Points, in no order, along strands that fork, close into loops and pass close to each other.
Points whose rows are less than 43.2 apart are linked; no others are. Some points are linked to none.
k_279: [ -5  14   3  -4  -9   1   3 -11 -14 -10 -15  10  -3   4  -1   3 -14  16
  -1   2  -6  -6]
k_768: [ 24   1   9   0   7   2   7   2  -2  13   4 -23  21   0   8  12  14  15
  -5 -10   3   0]
k_692: [ 14  11  13  14 -17 -10  11 -17  -8  17   0  -5   0  15  -5  -3   5   8
  -7  -8  -2 -11]
k_332: [ -9   4  -2  -1   4  11 -12   4  18 -16   7  -6 -11   4  11   0  16  -3
  -6 -21   8  -2]
k_213: [ 12 -20   5   6  12  -8  16  23   2   1  -5   7  -2   4   2  16   9  -7
  -7 -11 -13  -9]
k_682: [-2 13 -5  3 -1  1 -1 -7 -5 -9 -4 -4  6 -1  8 18 -9  6  7  8 -3 -8]
k_956: [ 12 -18 -14   8 -11 -17  17  13   5  -3   2   1 -14  -1  -5   7 -14 -13
 -14   0 -10 -10]
k_191: [-14   6   6   2  16  12  -9  16   6  -5   5   1 -10 -16   6  12  10  -6
  -1 -26  -1 -11]
k_864: [  8 -14   2   6  -2  -4   3  -5  10  15   2  -3  -4  14   7   2  28  -3
 -14 -14  -7  -4]
k_930: [  2   2   5   1  16  15   9   1  -2   3  -6   7  -3   7  11  -5  -8 -18
  17  12 -16  -8]
k_435: [  8 -15   4 -12   8  -2   2   6   6  15 -11   4   0  11   9  -1  21   6
 -13   4 -14 -16]
k_240: [  7  -6 -14 -17   4   2 -11  -3   1  -5 -11   1  17   1 -23  -8   0  14
 -14 -11  11  -6]
k_171: [ 13  -1  -7 -15  29   1  -4  -6 -10   5  -1  18   5 -13 -11  -3 -33  17
   1 -18   2  15]
k_190: [-12 -14  -9 -18 -14   4  -1  -7  13 -11  12  -9  -8 -15   0 -10  12 -12
   5   2  -7  23]
k_301: [ 15 -20   4   5  27 -13   2  13   4   9  -7   5   0  17   8   8   9  -4
  -8   6  -8 -18]
k_863: [ 22  -3  -7  11   4  -8   1 -31   4   4  13 -12  -2  22  -2 -16  -3   1
   1  -7  13   5]
k_513: [ 12 -14  25   2  28  -5   2   9  -8  -5  -9  -4   0   8   6   5   7   4
   4   3  -4 -18]
k_764: [  6   2   4  -4  20  14  10   1  -8   1  -4  15   8  -5 -13   8 -18   7
   6 -24  -2   4]
k_145: [ -6  25   4 -24  -7  18   4  -1   1 -20   0  -6  -4 -10  -1  -2  -7   7
 -11 -13 -20  -1]
k_510: [  9 -16 -10 -30  -9  -8 -10 -12   3  -9 -10   0   7  -5 -21 -20  -3  15
 -19  -6   0   8]
k_406: [ -3  17   0  -8   2   8  -3 -15 -10  -6  -9  14  -5  11   3   1 -15  24
   3 -12  17  -1]
k_900: [-12  16   6 -10 -20  13  -2  10  13   2   0  -5  -2  -6   9 -13  12  -6
   1   5  11   3]
k_375: [ 14   6 -15 -23  13   2 -14 -13  -3  10   5  13   5 -17  -4 -17 -29  19
  -6  -7   8  28]
k_860: [  7   5  -5   2  11   3 -13  -1  -3  25  -3   2  22   4  -7  -1  18   4
  -4  -5   4 -13]
k_306: [  0   0   5   0  -8 -14   1 -30 -19  27   2   7  -8   3  -6 -19  -2  -4
   1  -1  -4   8]
k_382: [-15  -3 -14 -16 -11  -3 -24  -4   3 -15   5 -19  -6 -10  10   6   9   7
  -8   5  -2 -10]
k_362: [ -5  -2  12 -13  -1   9  17 -10  -8  -3  -8   6   7   4  -4   1   7  -1
  -2  -9 -16  15]
k_208: [ 10   3  -3   5   0   1   6  -7   1  -5   4  15   1  -2  -6  -9 -22   4
   6  -6  12  18]
k_923: [ -7   9   5  -1   8  15  13  -1  14 -10   1   5 -12  18  21  -2   2 -13
   5   4 -21  -4]
k_330: [ 19 -10  -2   7   2 -16   7 -32 -10  20   4  -3   1  18  -5 -16  -8   0
  -6  -5  -4   8]
k_766: [  1 -10  -2 -19  -2  -2  -6   9  -9  -9   1  -6 -12 -25  11  -4 -16   4
   4   2   6  10]
k_575: [ -5 -18   4  -8   3 -18 -10  14 -19  -8  -1   7 -13 -27  -9  -9 -25   5
   5  10  11  14]
k_96: [-19   1  -4  15   6   1   7  23  -1   6   2  14  -8  -8  17  26   6  -8
   6  -4   4   5]
k_975: [  2 -15  12  10 -15 -15  11   7 -17  15 -10   7  -1  -4  -7  -7   6  -3
   1   2  11   9]
k_959: [  6  -3   3   6   3   8  11  25  16   2  -3  11   2  -2   0   6   4  -3
 -10 -14   6  -8]
k_649: [ -9  -3 -15  -9  -3  -3 -15  -5  -3  -1  -2  10  -3  -5  -6 -20 -14  -3
  11  25  17   6]
k_958: [ -3 -13  22  -4  -1  -3   6 -13 -18 -11  -1 -13   0  -3   2  -1   0  -2
  16   7  -2  24]
k_749: [  1  -6  12   3   3  13  20  -8  17 -12   8 -13  -8  18  13  -2   9 -11
  -2 -13 -16   5]
k_272: [-10 -11  -3  28   8 -16 -10  15  -3 -12   2  -8  -4   0  -8  16   7  -2
   4  15  19 -12]
k_988: [  5   0   1   1   7   8   6   0  18  -8  11  -9 -11  10  10  10  24  -4
 -12 -21 -13  -6]
k_419: [ -3 -11  -9 -13 -28  -5   4  -1   7   7   7  -9 -18 -18  12  -5   4  -8
  -4   0 -10   6]
k_99: [-10 -12 -15 -10 -10 -14 -13  -1 -16  -4  -9  19  -6 -14 -12  -9 -10   5
  -2   7  12   8]
k_589: [-15  17  -7  -1  -4   8 -16   0   0 -16  -2   0  -1   1  -1  11  -3  25
   2 -14  23  -2]
k_815: [-18  34  10   0 -17  12  -3  11  10 -13  -3  -7  -5  -3  16   2   7   7
  -5   4  10  -7]
k_555: [ 16 -23  -3  11  -2 -18  23  24   1   6  -2   6 -11  -3  16  16  -9  -5
  -9  -5  -6 -12]
k_293: [-13  15  14  13   1   4   0  -4   2 -14   3 -11  15   4 -21  -4   5 -19
  11  20 -15  -5]
k_32: [ -4  12  -6 -14   4   5  -6 -17  -3   5   3  12  -8  -4  12 -20 -21  -8
  14  20   2  16]
k_346: [  0 -13 -11  14   0 -13   2   4  -4  10  -3  10  11   8 -11  11   2 -13
   5  14 -12 -11]
k_858: [  6  12   0   0  11  11  -6  -8  -4   9   4   3  -5  -1   8 -15 -13 -13
  10   7   1  -7]
k_480: [-13  -6  -3  -1 -17  -7  -1   0   3   0  11 -23 -12  -3  19  14  18  -4
   9  24 -18   2]
k_625: [ 17   3   5  10   0   0   2   2   1   5  -9  12   7  12 -25 -19  -5  -4
 -12  -4   6 -19]
k_989: [  8  10   2  15  -2   5   2   7   5  13  -5  13  -3  12 -10   0   1   3
 -11 -18  13 -16]
k_341: [  6   8   7 -13  -3  10 -10   4  -2  -3 -15   8  12   3 -29 -18   2   7
 -13  -5   5 -14]
k_209: [ 17   2   0   6  15  -6  -4   1   0  25  11 -10  17  -2   5  19  24   6
 -10  -7  -9  -9]
k_728: [  7  10   1  11  16  -2  -3  -5   1 -14   2  -7  12   8  -2  -4 -28   9
  25   6  23   1]
k_135: [ -3  17  17   7   5   8   7  15   2  -1  -4  -2   4   5  -2  -1   2 -15
   7  18 -12 -13]
k_458: [-36  15   1   4   0  10 -13  17  -2 -13  -1  -2 -10 -16  -2   7   9  -3
   1 -12   3  -7]
k_379: [  1  14   6  19  15   0 -10  13   1   3  -1  -8   7  -1  -9   0 -16  11
  14  -4  26 -12]
k_254: [-6  4 17  3 -2  5 -1 14 -8 17 -7  0  7  0 28 12 17  9  3 10 10 -1]
k_75: [  7 -10  15 -15 -11   0  17 -13   3  -5  -4   8  -2   5  -2 -16  -2   1
  -1  -1 -15  28]
k_735: [  3   3  -9 -17  -4   5   9 -20   7  -4   6  13   0   3  -6  -4 -16  -2
   1  10 -22  22]
k_698: [ -3   6  19  -2 -18   9   4  15  -3   4  -9  -8   8  -5   9  -1  10  10
   4   5  18   8]
k_45: [-14   5  -5  -5 -18  10   7  -8   7   2  11 -12   4 -16 -15  -1  12 -16
  -3 -10 -13  22]
k_133: [ -3  -9   2  10 -21 -17   9 -12 -16  17   3   1 -10 -10 -15 -12   5 -13
  -2   6  -3  10]
k_978: [ 18  -5  -4  19  15  -1  -4 -11  12  12  11  -5   9  28  -7  -8   7  -4
  -5   0   9  -7]
k_132: [-16  -4 -14  17  -3  -3   4  16   4   9  -1  12  11  -1   4  19  14 -11
   5  17  -3   1]
k_717: [  9 -14 -10  11 -10 -19  11  12  17  -5  14 -12 -10  -2  -6  11  -8 -23
  -5  15 -24 -11]
k_122: [  5  -2 -19   4   6  -3  -2  -2  -3   5  -5   6   8   9  -1  16 -10   5
   1   7  -8 -18]
k_961: [ 13 -10 -14 -27 -12 -13  -3 -23  -6  -4  -2 -11   0  -5   3 -11  -7  23
 -18 -11  -2   5]
k_60: [  2  -5 -11  22   8  -2 -10   0   7  21   9  -1  14  11  -9   4  22  -7
  -3  -6  14  -9]
k_557: [  4  -3 -16 -26   5   4  -7 -25  -2   0   0  16   2  -5   2 -12 -14  14
  -6   2  -9  21]
k_225: [-18  20   1  -8 -25  18   4  -5  12  -6  10 -10  -4   0  -3 -20   7 -10
  -2   1  -9  17]
k_957: [-4 17  2 14  7  9  9 17 -2 16 -4  7  2 -3 31 22  9  2 10  5  5  5]
k_214: [ -3 -16   0  27  -5 -18   6  12 -13   2  -4  -1   5   1  -8  22  10   5
   3  -2  16 -10]
k_160: [-32  13   3  11  -3   4  -9   4  -2  -7   2 -11   1  -3 -11   6  13 -19
   0  10  -7  -8]
k_687: [ -8   7   1  -6   0   3  -6  -4  -3 -10   6 -16   3  -3  11  15   2  -6
   8  24 -24  -8]
k_117: [  2  -5   6   5   2   6  18   8  -3  -9  -8  14  10   3  -5  12  -8  -4
  12  -9 -13  11]
k_974: [ 17  -3  11  -5  22   5  -5   2   6  -1  -1 -17  13   9   9   4   8   9
   4   8   5  -7]
k_124: [  2   7  -8  -7   5   7 -19 -10   4 -16   4  -5   5  -1  -4 -12 -22   6
  17  20  19   5]
k_447: [ -6  -2   3  25  13  -6 -21  20   6   3   5  -3  -7   0  -6  -1   0  -3
   4   0  32 -17]
k_762: [-16   9  -9 -11 -15   1 -21  -8  -7 -16   2  -6  -9 -15  10   5   1  12
  -2 -13  15   1]
k_718: [-18  -5 -11  -5 -24  -9  -9  -4   4  -8   1 -15 -17  -7   8   1   5  -7
  -4  17 -10  -4]
k_685: [  6  -5   6  14  -5  -1  18  14   5 -16  -1  17   2  -1  -6  -2 -21  -9
  12  -3   7  21]

A piece is all that can be reached along the links. How many separate loops has the piece of each point below (a circle has one, a figure eight two, a Y none), and how many tips (points with one link)?
k_99 | loops 1, tips 5
k_406 | loops 2, tips 1
k_685 | loops 1, tips 1

A tip is a point with one link. Name the tips that can be reached along the links from each point below, in the order of the rows.
k_190 | k_815
k_988 | k_766, k_975, k_717, k_961, k_214
k_764 | k_208

How many points has the smallest loop of links through each point below? Write none if it is on no loop.
k_698 | 16
k_480 | 9
k_923 | 10
k_764 | 8
